Each row is a point on a landscape with many valleys, with its height.
From any point a ball takes the steepest step (drop divided by distance) to one of its 2 nearest points. It stops when none of these is lower. Distance is the straight distance between rows; heights are no part of it.
<482>: [ 63 107  46 158  44 115 120 144  96  62 170 101 187 120 108 124 118 122
 144 107 170 141 137 103 135  87 114  98 130 149 146 131 126 119 121 127
 176 107  66 116 141 165 138 169  92  95 103 130 104 110 126 115 174 136
 145 125 163 128  85 102 137 132]  height 3.14
<294>: [101 124  95  75 130 117 178 127 112 181 157 124 164 115 132 110 136 154
  84 173 149 128 159 172 142 127  82 120  58  97  84 125  56 122 164 108
 170 141 110 123 102 178 157 129 165 135 149  98 119 165  91 110 137  83
 102 179 109 124  71 125  80 166]  height 4.22
<306>: [193 194 195 161 119 149 147 119 183  75  92 103  78  99 147  96 137 101
 101 157  81 140 101 100  87 104 151 131 189 168 176 156 145  72 144 118
 172 161 196 113 105 111  91 111 160 117 134  99 143 147 172 145 161 112
  74 103 114 114 177 134 115 149]  height 3.64
<885>: [111  69 110 144 189 168 106 121 160 125 155 140 149 124  53 162 161 134
 156 108 106 137  93  79 186 138 129 108 159 157 143 118 121  85  45 103
  70 105  97 142 169 152 104 155 105 156 188 125 105 122 153 131  88 132
 163  77  86 171 109 118 131 118]  height 5.10
<811>: [159  52 137 106 175 141 118 117  88 170 137  98 156 176 114 105  93 120
 130 155 127 115 161 138  57 126 149 148 135 120 163  96 137 154 125 186
 191  93 144 182 113 156 118 119 135  75 124 184  27 109 107 125 110 102
  83 114 162 108  85 152 164 119]  height 2.89
<848>: [106 111  82  80 117 110 148 119 119 194 128 156 167 132 157 164 128 143
 148 159 164 117 139 148 151 145 102 137 115 119 128  84 100 141 110 151
 104  75 120 139  92 120 190 103 128 117  93 137  95 104 134 106  93 148
 128 111 128 137 173 193 140 171]  height 1.94
<33>: [145 151 164 182 153 113 128 141 130 120 150 189  66  87 174 109 111 117
 100  87  96  66 151 165 118 104 127 153 145 110 127 136 142 142 140 148
  95 184 175 109 137  86 116 117 146 125 149 114 155 127  93 139 113 119
 165 155 150 181 156 135 151 137]  height 4.07
<1005>: [ 95  90  85 160 110 119 121 171  99 140 121 126 170 120 119 145  63 161
 145 137 137 152 133 102 116 104 166 130 104 100 121 113 155 138 105 133
 184  70  67 155 111 150 140 163 166  89  68 163 104 110 108 149 128 152
 157 125 136 126  64 174 173 111]  height 1.98
<989>: [133  74  87 126 129 120 125 130 117 131 134 118 142 128  72 160 120 114
 143 123 152 120 101  99 140 123 119 122 169 159 147  86 156 120  65 104
  95  90  81 143 151 146 133 136  97 132 131 174 114 137 141 130  75 121
 153  82 100 160 125 116 163 114]  height 5.38
<425>: [ 91 117 145  90  78  67 136 169 102  71  92 120 149 148 141 126 123 124
 123 153 172 165 133 161 169 128  87 156 156 122  72 140 107 129  86  97
 108 165 118 113 147 124 186 143 130 123  89 130 148 161 115  63 114  96
 141 115 122 101 116 123 122 146]  height 5.23
<386>: [135 139 129  73 122 116 140 123  97  89 123  53 135 137 111  97 108 100
  89 177  98 111 112 130 111 118 109 141 176 156 127 177 147 106 142 131
 198 138 135 164 125 154  89 129  94 150 138 110  92 157 101 105 115  57
 118 120 134  71 106  66 115 113]  height 3.65
<730>: [100 109 123 122 101 117 113 176 167  90 102 146 160 158 104 207 110 149
 169 149 157 133 108 105 154 181 134 167 188 141 129 108 158 118  97 101
  49 105 130  90 169 103 182 144 125  99 104 135 156 114 193 113 113 151
 116  88  96 110 156 188 137 154]  height 6.00
<634>: [155 126 111 143 152 158 122  68 124  96 124 140  89 150  70 123 164 129
 135  84 124 149 128 111 130  86 129  76 103 127 110 114 144 135 106 102
 102 139 120 121 134 125 151 127 121 140 161 157 179 121 108 157 128 140
 152 123 149 175  96 102 113 123]  height 5.37
<61>: [128  93 113 120 164 146  93  99 152 168 138 127 132  77 113 132 195 114
 144  97  98 130  90 105 191 159 137  78 146 149 155 140 137  96 135 118
 151 105 138 117 142 157  85 152 131 149 177 115 117 112 133 155 124 116
 175  94 133 149 146  99 121 125]  height 4.73
<666>: [113 115  97 132 136 121 106 100  82 102 121 158  81 145 114  93 136 137
 151  51 147 147 146 105 151  91 123  87  90 110 102 157 137 150 107 148
  84 151 114 119 126 116 165 104 102 116 150 169 157 103  87 118 113 149
 186 110 178 160 134 110 159 109]  height 5.66
<1002>: [169 120 125 119  81 141  98  89 125 182  70 115  95 144 142 136 154 103
 161 138 137 163 129  48 152 141 154  82 109 156 156 146 150 153 139 139
  90  81  87 115  97  92 111  29  77 142  97 158 133 114 130 157 150 130
 124  89 121 101 217 116 148  96]  height 5.78
<402>: [129 133 207 155 158 124 114 128 153 116 137 158 108 155 144  77 140 154
 140 101 128 158 146 129 135 113 170 148 110 107 133 133  92 126 116 156
 137 163 164 144 135 133 118 148 146  90 152 119 116 120 151 126 157 158
 145 130 142 118 123 158 163 143]  height 6.44
<767>: [130 135  73 102 128 158 151  98  99 109 123 103 138 197 119 108 137 142
 106 144 138 131 140 138  88 101 139 107 114 161 135 126  98 129 132 131
 111 157  90 138 124 149 159  93 123 113 106 111 122 108 198 104 104 125
  48  95 111  66 119 110  98 163]  height 5.87
<1088>: [121 171  94 145 132 131 157 137 102 156 105 113 102  56 168 119  77 121
  99 118  70  70 115 118 118 106 138 121 127  93 153 166 170 123 141 112
 145 105 135 130 103 137  64 144 142 162 123 129 148 135  72 176 106 125
 201 135 106 175 124 109 112  81]  height 4.04
<70>: [141  76 169 127 160 122  82 126 145 134 112 136 158 208 113 173 108 153
 201 128 163 165 149 114  98 172 136 197 131 117 104  79 160 153 147 158
 120  85 173 168 157  84 169 153 147 109 106 155 136  97 142 111 136 149
  97 115 160 138 116 217 152 147]  height 6.30
<777>: [112 121  79 152 108 165 170 141 145  89 141 164 141 110  87 190 170 151
 125 130 188 124 121 102 148 143 104  85 107 119 124 110  90 124 122  49
  56  99 101  61 164 131 203 134 144 126 155 125 195 148 130 108 150 149
 105 137 108 172 124 136 105 186]  height 6.42
<933>: [168 145 140 151 102 188 149 132 125 105  83 146  92 118  84 112 125 139
 107 168 163  97 117 131 104  96 148 156 117  99  78  90  87 146  82 108
 130 106  90 133  96 159 146 132 170  89 112 135 187 146 146 131 131 124
 102 151 124 168  39 126 127 155]  height 1.52
<877>: [ 90 140 100 160  70 116 137 150  93  88 143  95 154 127 129 125  81 119
 128 130 125 136 121 107  94  70 124 149 132 130 127 133 147 135 127 130
 177 101  72 171 120 162  97 155 103 126  76 140 115 132  92 134 167 129
 141 130 157 107  83 112 138 102]  height 2.65
<347>: [ 83  85 119 132 102 103 119 142 103 165 136 153 151 123 155 154 101 148
 144 153 155 132 141 130 136 127 137 140 117 129 137 103 134 151  89 146
 144  90 111 164 108 141 154 140 130  69  66 163  86  98 131 115 108 149
 165 129 154 147 138 192 195 142]  height 1.39
<442>: [145 170 168 147  75  84 118 135 139  87  82 147 112  82 142 139 113  82
 141 133 160 155  85 144 145 124  94 162 197 113 105 116 130 126  74 108
 121 135 103 173 118  80 109 125 108 203  74 125 153 149 115 126 151 111
 166 138 156 181 159 106 127  88]  height 4.36
<846>: [ 96 145 127 155 161 105 131 113 131 121 197 152 136  82 151 106 100 125
 115  62  87 114 166 148 105  82  73 132  71 110 147 130 137 133 162 158
 159 177 137 140 111 120  69 142 100 163 132 129  92 117  61 179 153 149
 129 193 168 157 116 114 125  84]  height 2.64
<909>: [139  70 123 138 196 190 108 132 106 163 175 133 103 176  88 128 121 166
 139 132 117  90 139 120  39 104 176 138 115 140 138  88 145 143 101 158
 117  90 124 143 117 140 115 103 123  64 152 160  95 107 170 100  94 138
 119 123 130 120  85 154 181 128]  height 2.55
<526>: [146 126  97 151 142 156 131  75 131 119 138 176 129 131 109 139 150 134
 145 104 160 164 163 114 111 116 149  86  64 124 136 107 104 182 139 120
 116 107 141  87 111 120 178 105 113 145 133 130 159  99 152 155 154 185
  99 156 168 143 129 141 109 151]  height 5.05
<417>: [ 86 136 154 152 149  95 140 156 157 108 165 168 130 118 178  58 123 159
 109 103 122 131 145 169 177 117 161 125  95 100 159 155  81  94 117 123
 161 174 158 101 127 155 169 167 171  89 157  83 131 131 148 116 145 187
 162 168 143 134 115 176 154 142]  height 6.73
<813>: [116 116  72 116 119  66 171 154  65 154 149 158 133 106 167 170 100 139
 105 148 136 115 148 177  85 130  74 115 147 119  96 109 159 130 141 123
  92 176 109 104 147  84 171 133 133 139 114 154 142 153  64 130 107  95
 168 125 124 187 145 140 122 139]  height 3.50
<977>: [ 89 149 119 123  61 101 126 166 146  33 106 122 150 131 107 138 151 111
 138 108 151 138  99 115 153 150  98 155 176 146 123 146 119 113  93  95
  95 153 149 100 159 111 156 175 109 125 110 119 140 139 171  79 119 141
 110 119 121  93 139 116 105 136]  height 5.67
<842>: [150 123 103  95 140 150 121  70 160 151 130 130 174 114  85 113 178  55
 131 123 134 100 103 144 146 154  94 115 115 128 104  84  79 139 116 132
 160 137 125 150 132 141 140 151 108 185 143 120 106 117 139 136 119 132
 105 167 171 140 104  72  86 126]  height 3.16
<556>: [ 65 151  74 153  95  96 167 184 136 102 182 106 163 102 153 113  59 140
  92 170 133 122 145 153  97  77 129 132 126 142 148 158 124  78 123 132
 241 164 107 146 100 161 120 160 112 134  95 100  92 171 120 130 164 125
 129 163 139 113  76 129 114 118]  height 3.33
<1049>: [197 116 103 115 174 158 103  55 123 105  94  67 133 183 101 102 126 100
 145 100  78 156 121 137  71 128 113  94 166 156 139 125 181 123 144 141
 124 154 130 169 119  93 121 121  77 187 129 127  85 113 179 145 123 135
  80 106 139 113 136  89  90 109]  height 3.43
<733>: [135 100 134  58 150  99  95 132 108 122 138  69 165 149 111  90  76 101
 114 157 101 113 144 136 129 149 131 169 168 124 152 148 156 129 129 170
 190 117 137 165 129 159 110 161 113 117 129 146  44 132  93 117 115  96
 140 135 183  57  86  94 148  90]  height 3.24
<57>: [ 70 133 155 127 134 111 111 173 131 129 106 140 139 155 152 142 102 167
 146 116 144 123 137 135 202 131 147 179 109  61  77 180 117 142  91 158
  67 108 107 138 145 149 139 142 159 113 104 104 151 122 133  97 110 171
 187 127  85 104  99 159 148 114]  height 3.96
<40>: [ 79 156 140 150 129 113 173 190 142 106 167 149 141  93 193 130 123 177
 108 123 138 112 120 183 168 122 141 131 135  97 134 151 108  92 101 106
 106 173 141  73 163 127 184 154 185 114 120  70 180 172 134 106 144 140
 174 159  97 165 128 161 142 156]  height 7.09
<953>: [139 145 189 140 112 143 112  99 150  94  92 170 106 145 123  80 160 112
 149 115 134 173 104  94 164 124 185 140 125 140 152 151  88 135  99 150
 144 122 188 106  95 116 141 107 152 115 127 112 144  99 187 114 151 158
 152 120 170 105 139 158 140 153]  height 6.19
<699>: [153 124 130 127  85 117 100 153 129 149  80  86 109 129 166 152 109 114
 149 110 107  87 130 111 166 199 151 121 109 103 110 169 188 146 178 129
 117  85 160 123 127 116 122 147 144  89 106 158 178 127  65 125 126 116
 143 119 104  76 163 124 147  87]  height 1.80
<936>: [174 143  68 139  34 145 112 113 152 139 110 112 159  96 115 161 152  90
 143 156 177  84  99  75 144 192 138 118 104 182 161 113 148 152 175 114
 146  36 123 120 112 116 118  93  93  95 102 123 131  95 178 151 129 154
  93 134 128  68 182 119 127 136]  height 5.99
<697>: [152 149 164 142 160 148  97 146 176 135 107 108  95 150 149 110 127 141
 118 103  80 109  90 121 139 169 184 135 135 145 180 182 139 102 172 172
 140 129 190  98 121 126 109 147 163  67 166 105 125 108 214 127 103 170
 102 117  87  47 191 179 141 122]  height 2.71
<790>: [ 88 105 107 114 137 115 144 135 112 126 151 132 149 180 149 168 158 137
 147 136 144 151 147 147 109 127 121 119 150 177 128  99  91 144  99 138
  54 175 111 126 170 135 148 109  92 133 127 100 108 108 202  91 110 126
  77  94  70 105 161 145 114 162]  height 6.06
<60>: [ 89 106 165  78 178 120  97 114 115  99  99 103 127 217 113 117 137 137
 146 101 105 150 136 140 168 147 120 143 130 117  62 160 145 114 134 119
  92 162 128 117 167 130 135 160 132 141 180 119 137 143 152  93  98 117
 122 114 106  80 101  89 100 103]  height 5.98
<206>: [164 141 155 153 157 166 115 119 171 114 159  94 104 144 140 116 169  99
 124 109  72 132  97 133  89 166 155 100 144 183 164 127 127  97 164 132
 162 172 217 102 140 127 105 157 154  97 180 105 112 122 196 128 132 138
  82 121 123  82 171 139 111 153]  height 3.11
<5>: [160  88 122 133 130 140  99  88  97 176 127 122  91 183 158 131 127 138
 152  91 110 158 161  97 108 109 120  78 103 166 135 121 177 174 121 165
  79 126  89 158 145  81 105  54  58 147 161 184 107  99 135 153 106 138
 144  88 125 151 195 110 154  90]  height 5.65
<1046>: [144 145 133 129  87  88 131 137 131 115 123 125 118  57 120 151 154  67
 131 141 124 134  75 131 134 127 102 115 212 166 172 123 147  90  90 105
 168 144 118 152 108 106  93 142  99 184  93 129 113 142 107 115 139 107
 168 107 149 182 164 113 125 121]  height 3.72
<724>: [149 136 126 169 145 186 119  67 123 126 143 169  97 153 141  97 128 115
 112  70 100 120 169 108  72  65 163  96  65 139 143 133 125 167 156 148
 126 145 176 126 106 137 125  68 117 118 154 160 123  74 165 145 137 166
  85 144 157 124 135 134 125 131]  height 4.81
<1019>: [129 188  90 131 150 192 141 102 124 141 122 100 137 123 116 108 110 147
 113 126 122  99 116 121 116 114 158 123  69 124 149 161 112 130 185 136
 132  85 108 118  83 186  87 110 159 149 121  97 141 106 165 165 131 175
  74 146 112  92 129 123  71 114]  height 5.46
<809>: [132 158 136 133 123 135 136 120 142  79 140 100 181 158 122 118 111 164
 150 126 141 191 145 111  90 132 130 153 111 153 127 115 134 114 168 100
 167 102 170 138 125 147 130 179 141 121  93 127 115 117 146 147 171 158
  65 152 163  65 105 154 115 141]  height 4.23
<34>: [127 125 148 102 159 117 128 119 134 146 131 131 130  73 126  94 189 120
  88 130  79 114  95 134 183 172 147 113 141 110 155 149 112 114 135 134
 186 138 145 101 144 163  93 171 149 105 174 142 120 132  78 123 135  92
 191 117 138 133  80 106 149 131]  height 4.34
<570>: [158 172 108  95 169 185 144 107 129 135 116  66 128 160 135  94 117 147
  76 144  94 109 133 144  80 113 143 116 114 145 130 162 138 101 150 151
 163 126 129 138 100 174 115 112 158 124 131 105 125 120 177 131 109 123
  28 111 111  66 121 112  71 133]  height 5.68
<1058>: [139 114 120 146  79 135  63 160 169 141 137 117 169 116 111 160 154 115
 196 103 139 147  94  51 175 196 159 142 115 168 183 128 156 125 168 116
 154  56 157 108 115 132 102 154 106 110 100 115  87  83 193 155 157 175
 111 120 134  48 177 144 161 127]  height 6.09
<186>: [152 156 162 154 155 127 105 147 154 127 132 193  43 123 138 104 138 118
 130  83 100  81  96 141 159 110 135 164 142  97 124 149 106 142  95 164
  55 155 136 106 117 103  99  98 132 171 168  89 179 126 139 144 107 142
 175 156 126 186 174 117 156 114]  height 4.63
<522>: [123 104 144 136 147 167 103 156 153  99 111 130 143 181  99 160 126 151
 160 143 163 130 121 124 109 158 155 195 136 124 108  79 126 139 122 120
  74  92 147 122 162  96 184 153 161  80 135 125 159 115 192  90 113 144
 101 121 121 106 100 203 146 148]  height 6.16
<211>: [111 150 100 106 154 136 157 152  97 200 131 124 122 102 186 160  98 186
 120 149 100 113 132 136 117 117 153 108  90  97 147 136 174 118 145 123
  95 108 123  99 120 146 112 106 186 134  99 123 138 122 109 157 110 127
 153 114  88 149 149 178 118 111]  height 4.38
<501>: [157 128 165  74 102  76 120 130  96 120 112  91 103 125  99 144 111  69
  81 178 120 105 102 151 106 162  99 141 206 157 134 140 157 146 124 128
 171 169 124 160 148  95 104 121  93 140 143 153  82 185  65  99 105  29
 152 113 120  98 123  53 128 127]  height 4.06
<172>: [103 144 109  80  90  90 142 165 118 117  73 112 139  92 153 126  88 137
 134 120 141 132 101 111 210 129 130 156 150  65 102 177 141 129  78  97
 126 115 130 104 112 112 184 150 152 121  62 130 156 126  94  86 118 141
 208 116 132 113 117 149 146 113]  height 4.64
<637>: [102  99 177 128 150 143  96 145 137 111 110 145 104 175  92 122 120 116
 155 116 148  69 113 132 156 128 135 193 128  76  66 135 108 142  67 151
  43 103  83 157 151 129 131 112 132 131 159 110 147 119 172 100  71 142
 170 139  91 132  96 126 151 111]  height 3.35
<13>: [ 70  64 123 143 189 151 121 153  99 152 200 171 121 195  93 122 117 153
 149 124 156 107 171 162  71 114 167 139  83 124 103  68  90 160 103 151
 104 164  88 152 121 136 136 137 122 102 132 136  71 120 152 120 106 153
 125 164 133 115  47 139 164 112]  height 2.06
<578>: [101 100  97 122 159  92 143 139  85 187 132 141 135 120 164 167 103 172
 142 136 118 154 158 137 135 133 104 121 105  97 117 115 154 148 130 113
  67 129  71 127 165 126 124 128 145 157 132 151 130 132  83 158 108 127
 187 109  95 203 135 146 136 119]  height 4.00
<876>: [101 150 137 175 178  93 139 156 143 160 188 176 130 108 132 104 122 123
  96 100 106  50 164 179 113 131 118 158  86  99 130 104 104 145 146 177
 104 167 158 110 138 108  86 155 140 120 151 123  91 128 100 155 113 159
 156 199 146 161 124 127 154  99]  height 3.42
<918>: [125 137 205 113 169 102 142 126 140 121 135 126 132 131 178 105 119 159
 115 153 103 181 179 148 123 104 121 137 108 129 116 134  95 126 165 125
 179 154 177 164 140 144  90 127 135 130 134 110 133 160  66 139 178  82
 125 145 135 145 112 131 131 136]  height 6.75
<665>: [156 142  91 111 145 138 166  95 128 160 127 137 149 128 117 132 136 132
 107 142 139 120 141 164 107 130  74 122  91 110  75  71  82 143 144 132
 134 125 103 164 125 122 127 118 133 175 134 110 151 140  97 141 126 113
  65 166 132 167  90 122  75 137]  height 3.70
<152>: [141  78 116 142  99 138 117 109 114 165 152 107 122 146 133 173 133 137
 137 134 123 144 136  97  93 131 126  80 160 173 170  90 181 133 103 128
  97 112  94 144 164 116 109  92  67 118 146 191 104 120 148 146  94 114
 139  72 102 140 169 145 161 136]  height 5.54
<947>: [155 148  95 121  55 143 117 106 155 192 113 134 142 107 135 171 155 103
 167 161 159  86 121  81 162 185 115 117  99 157 146  96 122 149 152 131
  89  48  60 143 119 122 125  71  70 144 104 121 144 102 149 157 110 138
  89 117  71 108 203 110 127 112]  height 5.90
<372>: [ 53 113 108 117 120  93 163 187 124 132 169 120 157 119 109 123 103 147
  90 167 157 135 147 176 140 148 119 142 116 125  96 118  82 107 118 123
 190 173  96 123 110 186 146 168 155 134 134  85  80 189  87 131 143  83
 126 195 108 117  45 123  92 146]  height 4.01
<874>: [147 130  52  80 105  76 180 111  77 178 142  99 173 122 163 164 127 128
 119 159 155 152 142 150  92 132  67  80 157 153 137 114 156 101 153 121
 128 147 151 112 127  87 193 103 124 140 114 164 134 155  70 111 107  94
  97  82 136 145 164 168 104 164]  height 2.96
<959>: [124  80 128  71 190 161  91 101 113 129 109  85 130 192  65  99 154 137
 114  92  89 107 123 122 154 142 146 119 121 112 102 174 144 113 116 143
 128 127 133 130 158 164 141 145 135  97 182 138 116 119 165  82  71 125
 158  83 120  64  83 101 111 134]  height 6.20
<849>: [150 130 151 119 154 159 133 139 105 185 119 101 133 110 109 120 126 155
 117 145 103  89 130 123 125 118 162 121  67 105 103 138 117 146 141 126
 170  47 100 149 132 213  68 149 177  84 145 138 129 125  96 124 130 109
 139 140  93 119  50 116 145 118]  height 5.06
<23>: [142 143 153 130 111 127 117 113 149 137  89 184  91 119 145 117 153 113
 168 122 144 150 114  91 157 118 161 132 137 138 162 138 121 137 111 146
  81 119 133  94  75  92 122  57 104 145  89 117 132  75 173 144 154 166
 146 132 151 126 214 146 152 118]  height 5.95
<223>: [152 157 144 110 111 110 112 145 156 155  85 100 102 145 171  89 125  91
 130  79 108  95 125 130 182 158 148 135 119 132 135 191 142 134 190 152
 131 125 176 111 114 118 106 130 134  87 135 121 128 107 140 128 103 143
 146 135 108  55 195 135 129  96]  height 2.26
<481>: [113 170  61 101 134 149 146 117 123 110 104 108 150 140 116 107 103 138
 137  96 126 158 140 112 166 107 119 121 100  67 107 175 136 109 164  99
 117 106 111  91 101 159 136 125 158 178  94 102 176 125  96 157 139 176
 107 143 134 110 121 118  70  95]  height 5.11
<309>: [132 120 152 131 131 155 134 131 110 171 148 162 108  93 101 113 165 126
  97 130 135  73 120 129 151 152 138 105  77  93 123 122  86 159 118 148
 129 111 117 128 141 167 115 131 155  77 164 151 160 129  90 118  97 100
 187 136 114 154  90 102 150 153]  height 4.76
<694>: [121 120  94  95 170  99 148 140 129  97 159 123 143  95 143 101 136 128
  60 140  85 120 119 153 147 134 132 105 157 152 141 148 141  75 131 114
 211 168 173  93 153 141 154 190 136  72 147 138 129 138  72  95 122 103
 161 111 169 106  97 126 135 150]  height 3.80
<806>: [113 160 155 117  68 111 124 139 123 138  95  85 151  94 162 144 171 108
 135 118 151 139 119 120 181 162  87 113 113 127 111 160 111 111 161 102
 151 122 100 135 136 138  92 148  96 180 128 116 144 152  70 117 150 102
 133 127 101 143 140  66  96 104]  height 2.88
<441>: [148 106  96  93  96 104 148  97 130 168  91  94 188 127 133 166 145 153
 138 188 170 185 124 120 125 137 114  82 158 153 175  96 131 100 114 107
 170  81 154 125 110 127 189 102 145 129  82 145 108 115 136 120 128 112
  81  74 132 147 169 184 112 178]  height 2.48
<56>: [114 158 154 163 120 117 160 159 144 132 161 185 114  65 203 151 105 176
 114 149 145 143 119 165 162  94 151 124 127 100 164 120 118 107 131  83
 117 112 150  63 131 104 183  97 189 147 104  82 176 157 129 131 187 155
 137 163 133 192 149 176 152 203]  height 7.40
<307>: [125 155 126 152 104 145 170 158 126  94 126 106  97 118 116  94 121 143
  76 167 154  81 131 154  81  98 146 144 127 134  85 144  96 121 118 114
 170 133 131 116 114 167 157 161 174  54 126 132 174 164 122  93 131 108
 105 153 106  92  56 126 101 157]  height 2.51
<82>: [ 66  96 181  70 126  74 121 154 107  93 125 113 152 180 157 115 133 147
 152 132 139 210 161 157 188 132 120 146 135 130  92 156 104 123 107 130
 135 189 126 150 138 148 146 128 122 114 103 107  91 137 127  75 130 107
 133 105 140  84 118 113 131 130]  height 5.62
<219>: [122 116 116 172 154 173 138 176 136  94 172 154  83 154  70 122 123 148
 128 139 158  74 135 159  77 108 136 167 127 102  88  84  86 141  72 121
  67 132  72 135 128 156 159 128 131 127 133 110 154 142 178 126  95 154
 114 167  96 149  58 130 147 138]  height 2.57
<392>: [156 147 148 149 113 119 156 100 143  91 135 199  99  64 133 165 132 130
 141 160 146 187 103 136 120  92 144 105 161 122 154 106 138 107 128  89
 113 133 173  47 110  58 162  85 156 161 101  89 188 128 112 143 196 140
 130 128 156 186 178 160 135 187]  height 7.66
<775>: [166 102 115 105 177 115 102  95 148 166  91 120 108 165 104 142 128  88
 150 130 107 108 112 163 133 158  94 134 167 116 120 102 165 119 122 138
  65 139 128 159 123  70 140 106 102 186 150 122 115 116 169 143  83 118
 102 106 112 154 165 117 107 100]  height 2.93
<628>: [157 105 184 128 188 118  93 118 145 184 145 134  95 122 122 130 144  87
 143 110  89  93 117 176 126 153  96 126 147 124 131  88 140 147 144 164
  94 164 124 161 137  83  68 117 106 183 157 125  71 129 144 169 104 118
 127 144 121 163 167  92 129  86]  height 2.41
<254>: [122 191 154 195  84 153 156 119 138  65 131 142  94  83 117 110 120 102
  99 127 114 123 116  96  86  70 138 112 144 147 155 156 148 106 144 121
 161 139 165 118  94 102  95 107 111 121 143 129 172 132 123 142 168 130
 105 151 141 149 133 117 102 131]  height 4.19
<700>: [151 165 159 192  97 139 122 111 146 121 158 150  85 114 168  83 113 100
  86  80  83 103 171  90  68  69 132 130 111 156 150 157 149 142 174 155
 152 142 179 134  93 105  73  78 102 123 122 155 112  96 136 143 144 140
  94 154 144 115 161 110 105 115]  height 4.57
<173>: [164 115 189 119  65 106 102 121 140 155  63  86 136 109 149 171 158  98
 152 153 134 168 115  88 176 200 124 115 151 124 115 140 167 122 137  98
 173  96 135 139 150 119 106 146 125 105 129 163 145 147  74 131 155  73
 148  83 117 117 157 116 139 103]  height 2.28
<342>: [140 146 167 132 170  84 112 115 148 138 147 116 146 127 112 101 108  83
 116 117  93 128 156 154 121 138  86 168 133 130 136 108 131 141 180 163
 132 185 143 176 126  92  51 135  96 198 125 115  54 133  91 186 143 112
 100 186 160 127 148  87 121  55]  height 1.65
<260>: [159 118 117 106 148 195 156 109 129 144  95 152 115 116 107 139 147 159
 101 187 147  98 113 155 131 107 145 128 137 104  83  98  64 123  76  98
 101 102 101  81 101 148 191 114 191 109 141  94 179 131 195 109 104 110
  73 116 106 165  95 159  92 176]  height 2.49
<116>: [117 117 136 127  97 147 137 135 135 118 139 138 143 149 128 184 187 138
 134 130 173 126 144 130 140 168 106 103 111 139  91  81  80 152 143 100
  57 144 111 103 188 133 167 115 112 126 167 124 184 135 159  87 135 113
 109 120  83 122 144 119 101 174]  height 6.23
<852>: [115 159 216 192  99  92 143 145 160  99 148 149 128 111 177 117  85 140
 110 123 139 151 210 102  71  86 113 161  98 125 127 136 111 142 189 139
 165 143 195 181 149 119 104 118 104 117 125 136 126 160  65 123 216 102
 123 166 141 143 140 138 156 112]  height 6.97
<769>: [118 174 174 142 129 143 132 142 111 155 143 159  36  80 177 130 151 143
 140  92  96 149 101 114 147  93 140 136 136  86 132 168 129 126  94 120
  46 156  83 111 118 108  72  56 140 173 143 112 174 141 116 134 147 114
 183 103  93 186 175 102 149 126]  height 5.16
<728>: [132 144 140 121 148 129 115 110 149 123 171 103 177 111  90  94 151  71
 133 126 140 114 103 152 104 135  78 169 139 150 125  85  88 127 132 151
 190 151 122 166 138 144  73 159  84 189 135  95  55 142 137 157 156 136
  89 173 181 114 102  54 103  99]  height 2.54
<104>: [108 167 111 127 119 119 128 127 153  70  75 135 173 162 133 109  72 185
 160 123 143 213 146  95 136 113 126 162 112 103 117 151 140 122 151 108
 145 113 114 108 125 160 136 138 150 147  65 118 144 121 145 165 168 199
  90 144 142  96 110 147  94 132]  height 4.65
<496>: [156  85 160 103 207 131 132 115 113 200 164 153 146 151  95 145 133 114
 132 169 118  95 145 166  71 161 120 142 125 129 133  27 116 181 132 170
 116 153 126 171 137 111  98 103 124 173 166 149  47 140 125 157 111  93
  97 142 130 170 118 119 136 146]  height 2.94
<100>: [179 154 147 143 119 163 100  95 159  70  89  90 123 174 109 106 128  99
 166  88 127 167 131 104  87 155 132 159 144 135 132 129 156 134 177 118
 130 135 166 144 116  92 121 162 102 143 105 121 120 104 172 154 151 168
  46 145 161  66 139 113 106 103]  height 3.85
<562>: [130 132  85 131 139 134 136 115 144 142 138 134 136  55 104 188 166 135
 142 142 114 154  81  98 167 127 131  75 193 176 179 107 135  77  96  75
 130 120 142  97 118 128 107 125 125 171 126 100 117 134 151 152 122 125
 135  88 127 193 177 141 107 167]  height 4.33
<527>: [106  92  64 136 111 140 152 145 101  90 154 119 130 117 104 113 121 133
  75 137 140 119 138 159 105 106 120  96 129 147 110 146 124 116 139 112
 185 147 121 106 127 135 210 189 155  51 141 163 167 154  77  98 139  97
 144 134 150 126  60 144 122 145]  height 3.20
<115>: [130 160 105 162  82 127 130 116 104 140 107 116 112  87 133 161 125 125
 125  98 136 133 114 109 121 122  98 107 102 112 121 172 165 149 165 118
 111 101  94 139 125 115  87 121  86 186 135 142 182 146  37 153 143 131
 172 123 104 176 147  76 103  69]  height 3.47
<696>: [165 125 159 108 107  82 107 115  84 106 108 137  60 107 139 100 127  99
 101 150 107 143  92 129  96 118 104  99 173 146 116 187 154 142 119 130
 134 194 114 132 140  68 114  94  96 105 160 181 117 164  40  79 115  38
 203  71 121 141 156  71 177  97]  height 4.51

For each start below, name the point where the ball stops.
<578> => <347>
<501> => <13>
<309> => <933>
<666> => <699>
<634> => <699>
<852> => <699>
<849> => <933>
<790> => <342>
<809> => <342>

Call two points neighbours if one is among the 2 nearest of the other. Go from one point of each pair to the other, from neighbour to neighbour, staying as low as possible. Name the highest point that can't be avoided.
<347> and <699> => <211>
<13> and <933> => <219>
<699> and <1046> => <442>
